A landscape with many valleys, sampled at points; each row gives a point and its height.
A ball rolls from a point to the lowest of its 2 nearest points, and stops where none of them is lower. Distance is the straight distance between rows; heights are no part of it.
Q371: [ 98  78 114 127 224  62 151 134 145 167 106  88 162  97 149 162 110 149
 102 145 158 139 224 104 138 157]  h=348
Q806: [117  62 115  85 138 121  74 139 156  46 122 195 152 113  83 127 144 144
  85 141 126 134 124  81  95 168]  h=312
Q912: [134 123  87 146  94 139 127 117 127  78 108 175 150 155  94 117 150 168
 141 120 105 137  90 101 100 139]  h=408
Q844: [126 171 148 119 189 149 116 127 142 115 132  70 133 123 120 146 159  72
 147  67 130  91 103 132 189 128]  h=658
Q873: [157 124 103 104 145 153 124 155 151 100 152  90  99  54  80 175 105  71
 155  86 164 117 164 132 180 129]  h=530
Q922: [169 143 143 156 136  84 143 111  84 188 126 139 104 119 149 129 104 184
 101 188 155 174 172 137 153 131]  h=880
Q226: [150 135 104 108 172 133 126 156 175 116 157  91 102  71  79 171 107  76
 136  91 176 119 176 124 188 133]  h=546
Q488: [154 133 131 125 105 160 138 146  96 109 160 103 103  95 112 164 110  91
 160  94 134 123 125 154 154 119]  h=762
Q135: [133 161  95 159  86 166 133 111 134 111 120 169 126 171 102 124 148 157
 153 108 106 160  80 102 131 105]  h=245
Q659: [123 159 151 135 129 149 135 118 129 157 148 108 102 142 135 142 128 101
 138 111 136 127 114 146 162  93]  h=675
Q919: [135 126 109 122 174  76 127 140 133 134 148  98 106  98 107 169  98 119
 127 133 171 122 211 125 135 138]  h=531
Q753: [178 125 116 123 105 163 126 166 116  69 158 117 100  62  81 158 104  82
 133 103 146 137 149 163 162 156]  h=800
Q143: [104 107 105 152 124 124 179 101 130 201  70 151 159 161 168  78 134 181
  92 150 132 153  96 102 123 119]  h=671
Q372: [150 111 104  99 135 134 121 168 127  87 152  87 115  58  94 175 105  71
 156  89 154 105 168 139 146 141]  h=504
Q789: [125  97 117 135 180  77 134 120 136 132 105 122 133  99 127 162 111 149
 123 151 147 153 196  96 127 149]  h=386
Q867: [122 130 113 168 130 143 140 103 153 139 100 146 144 155 121 140 142 170
 132 127 123 170 112 100 145 126]  h=388
Q438: [181 147 141 145  83 167 154 151  82 104 180 139  99 102 106 138 110 115
 135 113 133 154 127 173 153 144]  h=251
Q792: [ 91  96  89 140 141 159 130  90 189 100  65 141 179 158  88 136 166 161
 148  74 110 128  75  75 138 120]  h=469
Q350: [162 145 111 139  87 157 124 155 126  57 146 202 131 140  81 114 154 129
 126 122 109 169  97 111 128 154]  h=318
Q811: [ 98  75 115 128 221  57 171 135 141 177 100  97 169 115 169 152 121 153
  95 153 154 142 199  96 133 157]  h=331
Q791: [146  94 133 132 100 117 128 126  84 137 128 180 161 146 130  74 132 216
 102 181 115 145 104 121 100 142]  h=421
Q747: [131 143 127 132 145 120 128 129 151 119 137 120 110 130 109 172 123 112
 148 103 148 141 148 116 150 119]  h=610
Q859: [ 82 138 120 144 140 178 126  82 170 133  65 116 173 178 120  97 168 147
 128 103  81 107  49 112 148 104]  h=547
Q601: [177 135 145 137  94 153 143 165  94  90 176 153 108 104  99 135 116 109
 126 121 136 155 132 155 143 159]  h=122
Q333: [153 129 102 118 157  89 142 157 115 130 173  95  90  78 101 159  88 101
 128 133 175 114 207 141 143 143]  h=517
Q388: [122 138 115 143  97 129 128 116 108 135 121 139 123 153 147 131 130 147
 136 139 112 124 103 133  89 108]  h=555
Q40: [176 143  87 114 154 120 139 161 143  99 156 125  79  59  72 164  98  85
 103 123 175 141 189 128 165 149]  h=789
Q716: [121  86 129  98 159  80 108 182  95 107 177  88 132  93 133 151  94  93
 133 119 156  88 196 141  86 165]  h=873
Q121: [110 123 121 149 100 117 139  99 113 181  92 130 126 142 178 100 117 160
 120 171 117 131 124 139  92 106]  h=603
Q89: [115 180 152 130 173 156 112 116 140 119 118  80 136 142 131 132 170  74
 143  75 112  95  80 131 176 124]  h=707
Q412: [113  80 140 127  96 143  99 144 102  89 170 192 132 146 104  87 121 136
 140 123 144 127  90 103  70 147]  h=210
Q232: [163 117 118 114 148  91 142 174  86 122 193  96  99  72 107 145  84 108
 118 143 167 106 201 160 129 160]  h=498
Q3: [145 106 143 124  87 183 102 163 111  69 156 112 136  90 110 157 124  85
 175  78 126 120 104 158 132 143]  h=730
Q365: [169 161 145 143  95 118 147 141  74 140 170 148 102 132 139 127 117 145
 119 150 135 149 134 157 119 134]  h=465
Q560: [ 69 117 137 113 134 124 101  98 145 147  93  97 130 144 164 105 136  79
 168 123 107  57  96 122  88  89]  h=845
Q68: [126 164 169 140 115 108 142  97 141 223 126  99 101 138 190  95 109 145
 102 179 136 139 164 186 153 106]  h=722
Q586: [134 213 148 135 158 148 138  99 139 131 115  85 116 154 125 136 170 114
 120 106  88 115  90 143 200 123]  h=338
Q687: [ 83 145 166 134 166 110 132  81 160 163  74  63 158 136 180  75 154 105
 143 143  66  66 124 140 129 129]  h=713
Q532: [ 81 128 132 111 117 147 106 101 137 136  95 109 127 148 153  97 143  76
 172 107 101  59  68 118  87  83]  h=877
Q208: [140 177 108 157  63 160 137 107 105 155 118 163 116 170 141  87 134 172
 125 143 103 161  84 141 111  96]  h=612
Q26: [ 94 129 128 106  68 150 126 113 129 136 107 117 130 159 159  74 133 103
 154 125  86  64  73 148  56  85]  h=816
Q216: [145 154 118 151  68 164 132 137  94 110 155 181 141 168 116  82 139 165
 130 123 107 147  70 138  95 124]  h=569
Q498: [156 109 147 108 142  96 127 181  91 104 190 123 111  86 106 132  91 108
 109 147 164 120 189 148 122 170]  h=472
Q470: [128 112  96 148 107 119 179 102  99 200  70 172 150 159 156  61 132 197
  92 158 126 160  92  99 118 118]  h=694
Q427: [155 164 102 155  91 156 139 128 135  94 132 176 115 150  92 140 148 135
 150 109 116 172 103 103 143 126]  h=300
Q817: [119  77 144 114 121 138 101 178 107  81 169 113 141  98 132 144 108  84
 158  88 146 107 131 140  90 161]  h=814
Q880: [141 154 106 144 129 154 119 121 192  85 109 165 121 139  81 165 153 121
 139  94 127 178 121  89 165 135]  h=370
Q123: [ 77 109 120  98  90 136 112 109 132 126  92 109 140 155 154  94 135  97
 161 113  93  40  70 135  54  90]  h=846
Q45: [131 129 144 135 112  72 134 112  83 204 116 112 105 119 200 104  96 148
 106 200 134 125 178 171  91 119]  h=455
Q422: [ 92  46 148 100 106 109  84 137  77 105 176 167 118 128 129  99  98 128
 146 139 155  96 117  95  37 138]  h=407
Q617: [ 90 123 142 104 123  98 121 125 110 171 130  87 105 124 186 123 110  78
 150 147 119  71 153 161  88  90]  h=367
Q741: [114 106 156 106 103 139 119 157  76 144 167  79 114  94 175 128  98  71
 139 119 123  76 139 202  97 110]  h=663
Q966: [153 118 151 139  96 116 116 132  79 144 148 173 144 149 140  78 127 201
 105 186 119 148 112 138  94 138]  h=360
Q533: [153  96 153 119 108 166  98 177 107  64 172 174 112  88  83 126 113  86
 117 121 151 162 130 135 134 166]  h=837
Q600: [119 125 123 133  79 163 126 148 103 110 153 140 138 154 140 116 136 120
 143 105 108 110  69 146  78 118]  h=568
Q429: [113 143 136 145 112 117 129 107 119 177 116 119 109 144 170 130 116 137
 125 158 127 132 135 146 113  98]  h=557
Q713: [132  78  94  89 157 113  92 134 156  44  92 183 150  96  90 150 147 140
  82 139 109 135 135  74 104 173]  h=281
Q627: [125 133 141 114 141 182 103 127 123  98 126  93 126 103 112 157 148  62
 193  57 132 104  82 108 164 106]  h=666
Q946: [168 130 118 125 112 159 140 146 112 103 166  98  93  76  93 166 100  89
 158  98 147 127 146 159 171 128]  h=782
Q918: [ 93 115  91 117  80 154 114 113 126  96  94 139 158 174 115 113 147 136
 152  87 101  74  52 121  72 100]  h=401
Q257: [160 113 129  79 154 127  93 184 126  59 160 173 114  83  76 155 120 100
  62 141 149 152 161 113 132 161]  h=857
Q404: [107 105  99 118 133 124 110 120 152  90 107 122 139 140 120 169 146 119
 170  93 121 102 102  90  99 117]  h=45
Q626: [106 187 171 138 144 128 138  84 153 166  93  76 129 145 167  80 156 116
 127 145  71  97 115 155 156 120]  h=564
Q539: [145 131 142 123  99 165 129 141  82 128 163  89 101  94 137 152 110  86
 155 104 124 104 118 183 141 105]  h=724
Q475: [131 116 109 121 160  90 116 136 147  97 116 122 119 107 111 175 117 119
 140 120 144 136 180  99 117 142]  h=429
Q513: [137 175 151 138 135 121 145 111 131 193 158 100  90 141 155 130 106 132
 105 150 156 135 152 180 175 105]  h=769
Q117: [118  86 102 130 193 104 138 119 188 105  76 146 156  96 113 163 134 141
 108 120 133 167 169  68 140 164]  h=204
Q857: [130 183 162 133 144 157 138 114 136 160 155 100 103 147 132 135 136 108
 119 112 131 126 108 160 190 106]  h=711
Q343: [149 163 132 140 143 123 151 124 121 168 172 105  85 125 127 151  96 124
 121 132 170 135 157 161 174 113]  h=792
Q178: [200 173 140 147 109 104 150 125  91 145 157 164  85 125 109 130 110 165
 110 175 157 177 164 137 168 140]  h=906
Q65: [143 139 127 143 178 104 142 124 175 130 120 112 138 115 107 168 122 153
 102 133 151 166 189 123 181 152]  h=778
Q453: [153 104 143  95 135 139  97 182 122  59 163 177 114  94  83 137 121  91
  91 132 149 156 146 116 125 170]  h=851
Q705: [ 90 108 145 117 101  82 134 104 122 191 106  93 119 126 207  90 103 123
 144 184 109  85 167 164  59 103]  h=363
Q312: [167 121 127  80 159  97 107 176 122  76 159 154 110  76  81 154 110 114
  63 167 154 143 193 119 136 163]  h=861
Q796: [ 78 106  99 140 138 173 134  82 171 122  59 128 185 171  99 115 167 161
 136  81 100 113  56  94 143 104]  h=502
Q528: [131 134 116 136  89 153 132 144 110 102 144 138 128 148 129 139 139 118
 153 101 109 119  82 128  99 115]  h=613
Q396: [130 173 131 148 150 153 145 101 165 126 100 105 155 160 119 154 174 160
 119 118  85 151 100 119 194 123]  h=306
Q929: [ 99 120 125 111 131 123 114 127 118 131 126  98 119 136 153 152 131  89
 163 110 122  85 112 128 102  95]  h=468
Q125: [161  83 103 113 100 116 157 133 111 115 101 208 165 133  94  86 154 213
  94 185 106 174 114  78 149 147]  h=515
Q156: [121 176 135 149 104 187 128 114 137 138 135 139 113 170 116 128 154 119
 152  91 108 147  65 120 162  86]  h=418
Q152: [135 162 131 141 104 174 138 124 127 126 143 131 106 146 113 150 142 105
 159  90 120 144  86 120 157  98]  h=349
Q170: [140  93 114 135 108 110 149 115  83 137 104 174 163 138 132  88 138 208
 106 173 111 141 107 104 102 142]  h=460
Q358: [134  95  84 101 167 107 102 124 164  58  76 174 138  85  97 168 137 131
  96 130 115 149 152  68 114 165]  h=255
Q645: [114 115 138  99 124 121 126 148  80 155 154  73 104 100 170 137 100  65
 147 124 127  69 153 181 111 100]  h=710
Q735: [135 170 154 139 120 107 143 106 123 213 144 105  85 136 177 114  98 137
 102 171 153 138 166 184 153 102]  h=746
Q833: [158 144  87 110 176 103 122 157 168 106 144 123  90  63  74 173  98  90
  99 119 179 136 202 113 163 147]  h=787
Q737: [170 160 121 142 142 119 158 133 128 148 177 117  79 110 103 152  92 126
 121 135 177 148 175 146 180 133]  h=804
Q502: [128  85 149 116 105 142  98 159 111  80 175 194 122 130  96 101 122 120
 131 135 143 147 111 104  94 156]  h=100
Q536: [128 122 141 120  98 153 128 152  85 124 155  99 115 112 153 149 118  86
 151 104 118 100 110 165 114 108]  h=679
Q575: [ 95  98 120 133  86 116 171  87 129 204  64 129 141 142 189  54 116 162
 120 171 111 117 118 132  77 107]  h=560
Q902: [ 95 143 170 133 138 111 135  94 156 201 104  84 133 141 191  92 126 127
 119 170 106 110 150 163 139 108]  h=712
Q378: [124  93  88 117 184 104 110 118 185  80  71 157 140  84 103 175 130 128
 109 119 131 157 167  66 126 158]  h=231
Q46: [118 133  83 151  77 160 151  86 105 144  72 174 156 170 127  69 134 196
 121 127 104 146  73 123 107  98]  h=749
Q219: [161 129 136 128  91 159 114 164 118  70 167 215 127 140  80  99 148 130
 112 145 122 177 102 115 132 153]  h=258
Q369: [ 77 142 153 133 177 116 111  88 163 145  73  67 160 143 169  97 159  90
 142 127  80  62 110 132 131 126]  h=763
Q635: [140 131 138 113 137 176 110 130 123 103 139  89 112  85 102 165 130  68
 184  66 144 110 111 129 181 108]  h=605
Q112: [143 149 127 161 117 120 136 109 111 154 121 148 114 144 141 138 123 167
 125 154 134 165 135 122 131 123]  h=471
Q838: [159 129 145 161 151  86 157 114 100 207 111 132 121 122 163 121 109 187
  88 182 157 184 170 132 165 139]  h=867
Q542: [124 119  95 168 133 152 149 102 169 119  86 163 157 148 101 129 155 176
 129 119 117 182 108  84 155 137]  h=420
Q137: [128 114 103 104 158  96 111 149 154  88 125 113 121  99 109 183 118  96
 153  98 146 119 174  98 118 141]  h=446
Q869: [153 165 111 147 111 157 134 129 166  91 128 167 104 139  82 159 145 114
 142  97 131 180 121 101 168 129]  h=344
Q399: [ 94 108 105 124  77 156 111 131 118  92 123 152 166 173 119  98 138 143
 141  83 112  84  53 137  60 119]  h=466
Q547: [127 139 121 123 203  90 135 127 161 159 139  57 141 118 121 172 121 142
 107 137 146 112 200 150 182 135]  h=556
Q190: [128 109 133 152 163  84 176 122 117 217  93 132 147 143 190 105 126 177
  79 174 146 171 142 110 144 141]  h=842
Q460: [125  81 123 105 129 118  93 145 145  53 134 179 147 126  91 122 140 138
 112 138 124 127 123  93  88 174]  h=347
Q48: [126 107 111 136 105 121 120 127 118  88 128 158 152 148 113 121 140 163
 134 129 112 120 100 112  81 149]  h=452
Q401: [129 109 101  87 157 112 114 164 142  92 137  92 122  78 109 183 114  70
 165  79 154  99 174 109 129 134]  h=473
Q30: [ 92 106  94 112 128 145  99 106 160  88  90 122 151 150 107 154 160 119
 180  73 121  85  68  80 101 102]  h=191
Q555: [130  96 134 107 137 103 120 179  86 110 180  90 125  91 133 152  94  93
 138 111 153  94 174 160 102 153]  h=860
Q469: [101 134 143 118 135 140 112 121 120 147 130  98 108 135 152 139 132  71
 158 106 123  91 105 133 127  87]  h=364
Q241: [143 168 137 108 195 146 122 133 158 105 143  67 135 108  97 159 155  77
 148  64 140  97 123 126 205 136]  h=611
Q689: [143  90 153 102 133 101  99 156 122  84 160 174 134 120 104 123 122 149
 101 178 138 147 159 109 110 167]  h=402
Q824: [128 151 138 123 157 153 116 130 174 104 131 111 130 137  98 168 153  99
 157  74 133 133 111 103 176 118]  h=559
Q698: [145 136 111 134 193  92 130 131 182 121 119 120 124  86  89 167 108 137
  88 139 165 163 214 115 175 159]  h=783
Q289: [150 129 125 108 145 173 115 138 139 101 148  84 106  68  85 168 116  69
 177  74 157 115 136 132 193 116]  h=561
Q595: [115  78 110 115 118 118  98 130 144  53 120 174 162 133  87 116 149 150
 123 118 121 113 106  92  81 170]  h=382
Q866: [102  85 114 129 212  63 186 134 149 176  95 107 176 136 175 148 138 161
  85 148 143 146 171  89 138 158]  h=313
Q569: [147 101 155 103 145  91 109 172 107  90 174 150 124 107 107 131 104 125
 104 164 152 133 179 124 111 168]  h=436
Q217: [100 138 155 117 131 162 108 114 108 145 121  87 105 111 158 112 134  45
 171  94 116  76  91 141 129  89]  h=70
Q963: [118 153 128 138  91 137 132 113 113 158 125 130 110 154 159 123 126 127
 135 141 112 123 105 144 101  93]  h=591
Q743: [121 118  89 136  82 151 118 130 129  66 120 171 161 167  89 111 151 154
 150  90 107 115  69 111  85 137]  h=448
Q738: [116 102 167 124  96 144 117 161  74 142 179 103 119 107 174 114  96  87
 130 121 134 102 126 197  79 125]  h=600
Q674: [107 126 133 120 193 117 105 120 178 115 112  85 155 133 122 175 149 117
 146  96 128 115 137 108 156 122]  h=462
Q413: [126 126 149 134  95 106 118 132  84 154 145 141 130 143 180  89 115 156
 105 174 124 118 121 163  59 132]  h=323
Q446: [107 132  93 148  78 155 141  89 120 151  80 154 143 166 140  86 130 176
 126 136 103 129  80 128  98  95]  h=761
Q794: [129 144 135 127 138 136 133 130 127 139 151 104 102 128 123 164 121  98
 149 101 147 123 132 134 157 103]  h=639
Q576: [147 141  92 117 195  91 112 146 183 113 131 120 106  70  77 173  99 110
  91 128 175 141 220 110 162 152]  h=785
Q168: [145 128  92 134  91 147 116 134 140  50 122 199 146 147  75 111 159 149
 127 121 104 150  92  99 111 153]  h=368
Q834: [ 94 124 151 107 106  93 128 114 121 181 124  91 105 128 198  98 110  94
 151 164 109  76 159 165  70  93]  h=238
Q871: [123 146 125 137 121 149 127 122 140 121 130 128 117 152 117 157 143 112
 161  94 125 132  96 108 140 104]  h=263
Q563: [ 97 167 168 136 155 109 150  78 152 175  78  62 141 134 181  78 153 117
 135 153  63  84 134 149 148 126]  h=643
Q541: [105 107  89 152 135 157 138  96 190 102  77 153 169 150  91 135 160 167
 140  94 113 157  91  76 146 131]  h=447
Q779: [ 85  94 137 129 107  92 148  92 132 203  83 101 131 126 205  81 108 137
 134 184 110 102 151 146  74 104]  h=450
Q577: [107 177 136 148 116 187 118 101 153 143 117 133 127 180 121 108 160 127
 140 104  98 135  57 121 154  87]  h=464
Q394: [111 106  77 142  91 140 177  91  95 140  58 186 175 167 111  69 139 202
 112 115 113 144  76  98 114 111]  h=731
Q130: [ 87  88 130 125  87 102 164  86 131 200  71 112 140 134 198  55 109 152
 135 175 105  95 133 143  59 105]  h=514
Q109: [146 126 165 139  89 127 111 144  74 151 173 176 128 153 149  71 120 176
 106 172 135 148 107 150  80 130]  h=440
Q204: [ 95 129 167 135 134 109 164  98 159 214  90  85 149 138 201  76 130 143
 110 178  97 120 145 154 140 115]  h=753
Q803: [138 168 129 153 141 156 140 112 182 111 109 124 150 161 101 159 168 160
 125 106  99 169 108 112 192 131]  h=355
Q757: [157 121 117  92 166  76 110 161 124  84 140 142 112  80  91 157 108 122
  84 167 145 136 208 110 124 163]  h=863
Q93: [149 191 150 134 154 144 150 117 145 151 158  91 108 147 119 150 137 130
 111 118 131 131 125 161 209 119]  h=739
Q96: [ 95 159 176 125 152 109 125  94 153 189 117  76 124 141 176  94 132 104
 126 154 104  88 148 168 145 108]  h=664
Q853: [102 125 109 156 125 155 128  95 157 134  94 136 151 165 119 132 150 161
 140 116 115 144  86 103 136 107]  h=339
Q953: [107 112 127  96 150 113 118 147  89 158 152  66 106  97 153 154 103  64
 156 114 143  68 163 163 124  99]  h=745
Q297: [185 162 144 156 126  93 144 115  94 171 143 150  90 125 125 131 103 181
 107 179 162 180 173 139 168 137]  h=894
Q154: [120  80 113 122 206  59 140 130 132 146 103 115 137  79 129 157 103 150
 109 163 155 150 228  89 131 159]  h=365
Q850: [119 109 164 132  90 144 119 158  76 140 181 129 121 125 166 103 106 107
 123 127 136 120 109 176  72 129]  h=526
Q36: [145 125 152 134 111  92 121 134  72 154 147 139 127 135 168 105 114 172
 102 187 128 130 138 155  82 139]  h=190
Q813: [132 151 125 160 121 137 133 107 138 143 119 141 121 155 127 145 135 157
 134 131 129 162 119 117 143 116]  h=427
Q661: [135 165 102 149  58 164 134 116  99 129 122 170 136 175 133  78 136 174
 126 131  98 143  72 145  89 102]  h=594
Q195: [176 148 125 133 101 141 144 157 113  78 155 166 105 115  92 146 129 109
 125 123 131 160 136 128 142 156]  h=244
Q553: [145 131 123 132  88 166 135 154 109  88 151 137 124 128 116 151 136 102
 161  88 115 131  93 130 120 128]  h=651
Q212: [137 198 139 142 156 148 143  99 152 126 108  92 132 157 115 153 175 143
 119 116  84 137  98 129 206 121]  h=220
Q256: [125 159 162 148  94 120 143  96 137 223 109 113 107 142 191  82 116 154
 106 179 123 157 143 169 135 102]  h=689
Q463: [140  81 102 121 103 115 162 118  93 122  98 193 178 140 103  75 148 214
 102 162 110 146 100  85 118 146]  h=493
Q827: [108  93 114 140 191  97 174 120 163 153  93 110 175 130 150 155 144 162
 100 134 132 156 153  91 148 152]  h=280
Q960: [141 178 126 161  73 149 137 103 108 179 117 155 106 162 155  96 130 170
 117 155 116 171 101 144 126  97]  h=629
Q832: [114 105 136 151 144  87 173 116 122 230  87 123 141 138 205  92 117 164
  84 182 139 158 146 126 130 129]  h=826
Q205: [138  82 140  83 127 123  82 160 139  73 155 201 125 120  88 131 126 143
  78 178 142 167 147  96 121 155]  h=372
Q566: [132 170 144 152  76 134 139  97 119 200 110 134 101 152 177  85 121 157
 115 169 121 162 121 158 117  96]  h=656
Q571: [142 162 118 154 137 157 132 116 203  97 107 146 144 148  84 162 163 147
 124 101 111 186 120 100 188 141]  h=387
Q142: [121 163 159 133 125 186 123 113 117 142 138 107 100 129 131 123 143  73
 156  84 117 118  73 140 167  92]  h=484
Q361: [110 131 129 109 194 127  97 121 195  92 101  89 166 131 113 175 165 110
 156  79 118 107 120  93 157 129]  h=492
Q684: [158 123 129 129  83 181 124 160 113  70 151 129 124 100 100 159 133  87
 168  78 118 135 101 142 143 139]  h=693
Q227: [104 160 163 132 134 182 112 111 121 142 123  95 110 125 144 104 148  54
 163  82 114  95  69 135 151  95]  h=369
Q441: [182 162 106 132 142 122 154 144 142 119 163 136  75  88  78 154  98 108
 107 134 178 159 180 130 181 146]  h=795
Q480: [131 151 133 106 184 142 107 133 196  84 117 100 151 124  94 175 164  95
 155  65 128 119 119  93 181 131]  h=524
Q603: [110 108 111 145  97 118 160  93 111 197  71 140 138 140 182  73 120 172
 107 173 117 134 113 130  90 112]  h=595
Q739: [149 181 144 143 150 141 144 119 165 134 146 106 120 151 108 160 142 139
 116 114 133 152 130 142 203 125]  h=758
Q697: [107 118 115 135  71 163 117 137 107 103 142 161 155 170 125  85 131 144
 133 101 115 107  59 144  61 120]  h=513
Q952: [130 129 163 130  90 124 121 151  77 155 171 143 118 139 177  86 110 131
 106 157 134 123 116 176  63 128]  h=428
Q258: [153 134 149 129 125  64 131 127  61 186 138 119 106 117 183 114  96 165
  96 202 143 133 182 166 102 130]  h=392
Q650: [192 172 136 144  95 125 148 140  95 115 160 177  94 129  99 130 126 149
 117 156 136 179 144 133 155 148]  h=920
Q954: [ 98 114 125 151 115 133 166  98 143 204  73 129 151 156 182  79 129 166
 102 160 117 144 105 127 123 110]  h=638
Q105: [100  73 147 123 108 121  93 138  99 108 166 169 137 146 127  91 114 144
 134 132 147 107 100 114  51 145]  h=314
Q254: [130 121 121 142  98 120 125 124  94 121 130 154 144 151 140 110 132 171
 123 154 114 126 103 131  77 139]  h=505
Q110: [120 128 118 122 192  87 122 135 157 152 147  77 124 111 112 173 107 121
 126 123 168 115 204 135 158 130]  h=543
Q158: [105 109  89 112  96 152 114 126 139  76 108 133 155 156 106 140 156 120
 173  72 110  81  57  99  86 113]  h=305
Q972: [122  83 148 123  98 168  89 170 104  79 166 105 142  92 129 150 112  85
 174  79 136 106 107 162 107 144]  h=773
Q570: [147 161 132 145 159 124 142 123 178 124 136 113 124 134  98 170 131 141
 116 118 146 160 161 129 190 141]  h=771
Q907: [139 130 137 145  79 155 114 140  93 110 168 197 144 165 111  67 132 174
 125 140 125 149  78 132  91 132]  h=538
Q478: [120 101  85 136 106 115 188  99  90 170  62 187 167 164 130  62 139 207
  95 136 127 146  87  83 113 120]  h=714
Q355: [102 105 122 107 128 109 114 145 106 119 136  94 128 131 163 156 123  88
 155 112 120  76 120 138  79 111]  h=541
Q943: [140 168 120 122 200  99 147 109 149 149 122  50 133 123 122 173 140 143
 105 139 120 106 176 150 206 125]  h=571
Q61: [161 120 125  97 129 131  96 157 135  56 142 202 127 117  81 137 146 137
  77 164 124 171 137 103 132 159]  h=345
Q706: [165 105 142 123 110 163 105 176 109  62 169 142 114  70  83 139 104  81
 119 109 153 148 145 156 141 171]  h=820
Q444: [128  84 147 114 128 129 105 182  96  90 179 103 131  83 124 143  94  86
 147 100 155 109 158 156 108 163]  h=841
Q619: [143 158 128 101 200 124 121 144 184 109 146  69 138 107  88 170 140  95
 137  79 144 104 159 121 197 134]  h=574
Q465: [118 204 162 134 155 136 134  98 143 152 112  80 117 149 150 109 157 102
 119 124  88  99 107 159 179 120]  h=461
Q452: [101 137 105 131  70 152 130  96 124 145  91 139 132 169 147  85 129 150
 135 136  96 102  76 142  74  90]  h=776
Q445: [111  93 114 138 189 111 149 120 189 121  87 116 171 119 125 168 144 151
 115 116 125 156 154  87 151 154]  h=240
Q801: [ 94 165 131 146 132 179 116  90 164 134  86 120 152 182 122  99 166 137
 132 109  83 117  54 119 152  99]  h=510
Q886: [125 125 104 129 120 133 120 124 149  93 118 136 126 144 112 165 142 120
 164  98 121 127 106  96 110 121]  h=152
Q74: [120 110 116 137 175  96 125 121 159 122 108 116 133 113 119 171 117 139
 132 128 146 148 181 103 135 141]  h=409
Q839: [150 118 161 127 115  74 118 134  62 177 142 136 125 127 183  95 108 177
  91 208 131 132 155 163  86 136]  h=307
Q91: [113 104 138 112 109 134 118 163  92 116 155  98 129 120 158 147 118  85
 148 104 121  86 111 159  86 121]  h=618
Q31: [108 145 123 120  62 160 132 117 121 140 118 133 122 164 155  86 133 120
 142 129  90  96  71 152  72  87]  h=793
Q881: [137 114 159 137  81 145 106 143  80 134 181 197 128 156 126  65 120 171
 122 158 138 149  90 132  80 127]  h=499
Q523: [153 158 133 151  99 115 137 118  85 158 134 144 106 142 153 124 120 162
 118 163 127 153 131 143 110 119]  h=519
Q822: [177 147 122 116 116 130 124 155 123  67 141 188 111 116  82 142 141 124
 100 148 127 171 143 113 139 160]  h=308
Q67: [140 144 113  98 186 133 116 154 197 104 144  91 124  85  81 175 125  79
 135  75 162 116 167 112 191 134]  h=558
Q975: [149 118 141 158 166  82 175 124 111 211 104 134 140 133 171 115 123 188
  79 176 153 189 159 111 168 147]  h=855
Q298: [142 106 144 125  95 148 104 157 118  78 171 210 131 142  88  95 136 138
 122 146 132 159 105 109 111 152]  h=192
Q695: [106 118 149 141 134  95 181 114 149 231  85 103 150 141 214  82 126 155
  88 181 115 142 147 145 141 125]  h=797
Q179: [120 137 138 142 116  92 134 109 101 191 116 113 105 129 187 121 104 142
 114 180 136 130 162 158 104 110]  h=506
Q924: [134 136 124 117 142 144 121 137 166  98 129 120 117 122  97 177 138  91
 164  79 142 135 128  99 159 118]  h=584
Q127: [130  97 122  92 166  68 107 177 114  89 161 106 127  88 116 155 101 103
 122 132 151 100 207 123  92 172]  h=869
Q501: [177 158 150 145  77 154 156 149  69 131 186 147 102 119 132 122 113 131
 124 128 132 154 120 175 133 137]  h=371
Q62: [113 120 126 125 186 103 114 128 181 120 117  95 145 120 111 181 128 124
 137 106 142 131 171 110 154 131]  h=431
Q479: [117 140  87 162 100 167 131  97 148 111  96 165 146 170  98 123 150 170
 149 107 108 155  78  96 131 106]  h=285
Q714: [117 112  94 122  81 167 117 143 137  62 128 155 160 158  98 124 155 123
 163  67 109 101  56 110  87 132]  h=391
Q116: [150 116 112  91 171  67 115 173 119  94 154 117 113  71  94 156  99 108
  98 153 158 113 220 118 117 168]  h=865
Q408: [ 80 131 158 116 147 109 107 108 140 175 120  85 115 135 175 106 124  72
 156 138 118  70 141 146 112  92]  h=500
Q338: [ 73 134 154 127 164 127  97  98 161 147  92  85 142 147 163 104 149  79
 150 118 106  67  97 126 119 106]  h=803
Q80: [ 93 159 183 122 140 120 124 100 145 186 131  83 108 136 177  81 128  79
 148 139 112  85 139 162 131  99]  h=601
Q160: [ 88  32 152  94 127  83  78 129  93 106 170 158 128 127 132 107  96 146
 134 161 159  94 142  89  46 147]  h=463

Where does a ball stop that starts at each point below?
Q706 -> Q217
Q121 -> Q36
Q943 -> Q601
Q127 -> Q217
Q204 -> Q834
Q547 -> Q601
Q40 -> Q117
Q446 -> Q834
Q789 -> Q117
Q645 -> Q36
Q93 -> Q117

Call two points neighbours if one is among the 2 nearest of the other. Go from one point of each pair to the other, from neighbour to neighbour, staying as low as possible. Name the highest point that can't be avoided.
Q502 and Q601 -> Q859
Q36 and Q135 -> Q963
Q212 and Q834 -> Q121
Q404 and Q502 -> Q743
Q601 and Q867 -> Q523
Q135 and Q212 -> Q571
Q966 and Q117 -> Q737

Two balls start at each pair of points below. Name the first point that both come to, or write -.
Q401 and Q674 -> Q74
Q26 and Q338 -> -
Q441 and Q178 -> -
